Points on a hilly landscape, in no order, each with its height.
A ball rolls from a point to whichever of its 4 nearest points has the largest drop for the distance, and stops where none of them is lower. Distance is the straight distance between rows; heights are no part of it.
j627 height 567: 104,69,58,126,105,78,109,131
j946 height 356: 99,111,113,95,90,141,98,83
j679 height 290: 77,134,69,104,156,69,115,80
j673 height 593: 117,89,42,105,91,87,110,126
j982 height 508: 123,127,52,96,90,106,97,137
j979 height 625: 133,78,131,81,59,116,86,145
j820 height 390: 103,108,70,97,75,104,101,92
j330 height 460: 129,82,125,89,72,115,77,152
j931 height 332: 117,115,110,96,98,149,91,103
j884 height 328: 125,105,120,89,103,139,81,126
j67 height 372: 141,89,150,80,90,133,96,109
j73 height 419: 101,102,127,99,90,147,104,77
j523 height 490: 84,105,131,102,80,134,111,57
j340 height 251: 89,87,117,102,131,68,83,83
j11 height 470: 108,108,61,97,80,100,97,101
j243 height 398: 77,100,137,86,76,92,109,51
j89 height 285: 78,134,70,111,156,66,118,98
j493 height 383: 92,94,81,94,74,91,96,85
j757 height 384: 89,88,98,94,80,81,98,78
j991 height 456: 117,114,105,99,97,127,74,155
j341 height 274: 136,83,141,76,81,123,90,132
j801 height 591: 108,72,42,125,109,84,118,147
j254 height 297: 77,132,67,106,153,63,121,108
j724 height 416: 94,77,86,101,89,73,96,91
j227 height 597: 118,84,36,112,99,86,117,138
j165 height 540: 87,90,139,72,99,71,101,51
j662 height 525: 104,89,64,104,79,82,102,104
j256 height 238: 79,118,91,120,154,69,95,106
j465 height 484: 71,121,61,108,149,67,121,52
j102 height 366: 115,121,97,96,96,136,85,121
j76 height 497: 142,85,150,73,56,118,102,123
j191 height 88: 70,90,57,136,125,75,126,163
j677 height 664: 88,77,92,118,117,66,89,111
j765 height 495: 76,111,156,99,74,110,116,42
j166 height 615: 131,94,142,88,102,147,97,99
j308 height 171: 92,92,120,96,146,73,83,69
j383 height 308: 77,125,52,103,149,60,129,66
j547 height 391: 71,95,75,131,134,69,111,146
j874 height 208: 95,110,85,94,75,116,96,83
j671 height 342: 97,115,89,94,80,132,93,92
j380 height 613: 94,75,81,124,110,64,97,119
j941 height 544: 108,77,57,112,89,79,103,116
j176 height 330: 87,103,95,91,70,96,98,75
j810 height 479: 83,91,124,84,78,78,98,60
j914 height 317: 129,93,128,85,90,128,76,142
j200 height 389: 129,94,135,87,101,143,91,109
j360 height 219: 80,117,98,107,162,81,90,68
j346 height 319: 79,106,89,125,146,66,102,125
j928 height 426: 118,122,93,98,98,130,79,132
j581 height 224: 77,125,86,112,156,79,97,67
j443 height 511: 89,109,131,103,82,138,105,63
j543 height 547: 90,81,126,84,114,70,86,69
j423 height 512: 105,91,159,108,89,148,118,49
j747 height 451: 90,79,108,91,96,64,88,79
j206 height 491: 115,95,142,102,97,152,109,66
j951 height 574: 88,78,75,128,117,67,103,130
j274 height 680: 111,121,66,92,86,119,96,110
j510 height 337: 77,105,121,93,69,115,110,61
j170 height 477: 84,95,114,88,77,82,96,68
j500 height 545: 79,123,89,114,156,77,96,81
j934 height 848: 133,84,130,78,34,119,101,142
j777 height 364: 86,97,106,115,147,71,85,96
j279 height 293: 86,108,100,93,72,116,103,74
j482 height 486: 76,104,138,97,75,118,114,51
j563 height 526: 71,123,78,124,148,62,118,136
j672 height 562: 113,81,49,111,90,83,104,122
j407 height 589: 84,104,144,104,82,136,118,53
j451 height 181: 140,85,150,75,79,122,99,121
j516 height 422: 121,128,89,101,96,122,81,151
j86 height 806: 135,82,134,77,51,114,94,139
j929 height 527: 111,106,53,100,84,97,102,112

For each start below, name the point where the ball stops.
j563 -> j256
j516 -> j451
j227 -> j874
j73 -> j451
j166 -> j451
j747 -> j874
j243 -> j874
j677 -> j308
j380 -> j191
j627 -> j874
j500 -> j308
j914 -> j451

Two balls start at each pair of points below. Name the first point that both come to, or write never.
j765 and j206 -> never
j11 and j673 -> j820
j443 and j165 -> never
j482 and j407 -> j510
j979 and j934 -> j451
j929 and j801 -> j820
j423 and j810 -> never

Call two points neighbours if one is among the 4 nearest of the other. Go from one point of each pair to the other, from neighbour to neighbour, staying as low as possible. Name the highest point that can't be avoided.
j451 and j874 -> j946
j874 and j256 -> j747
j191 and j308 -> j547
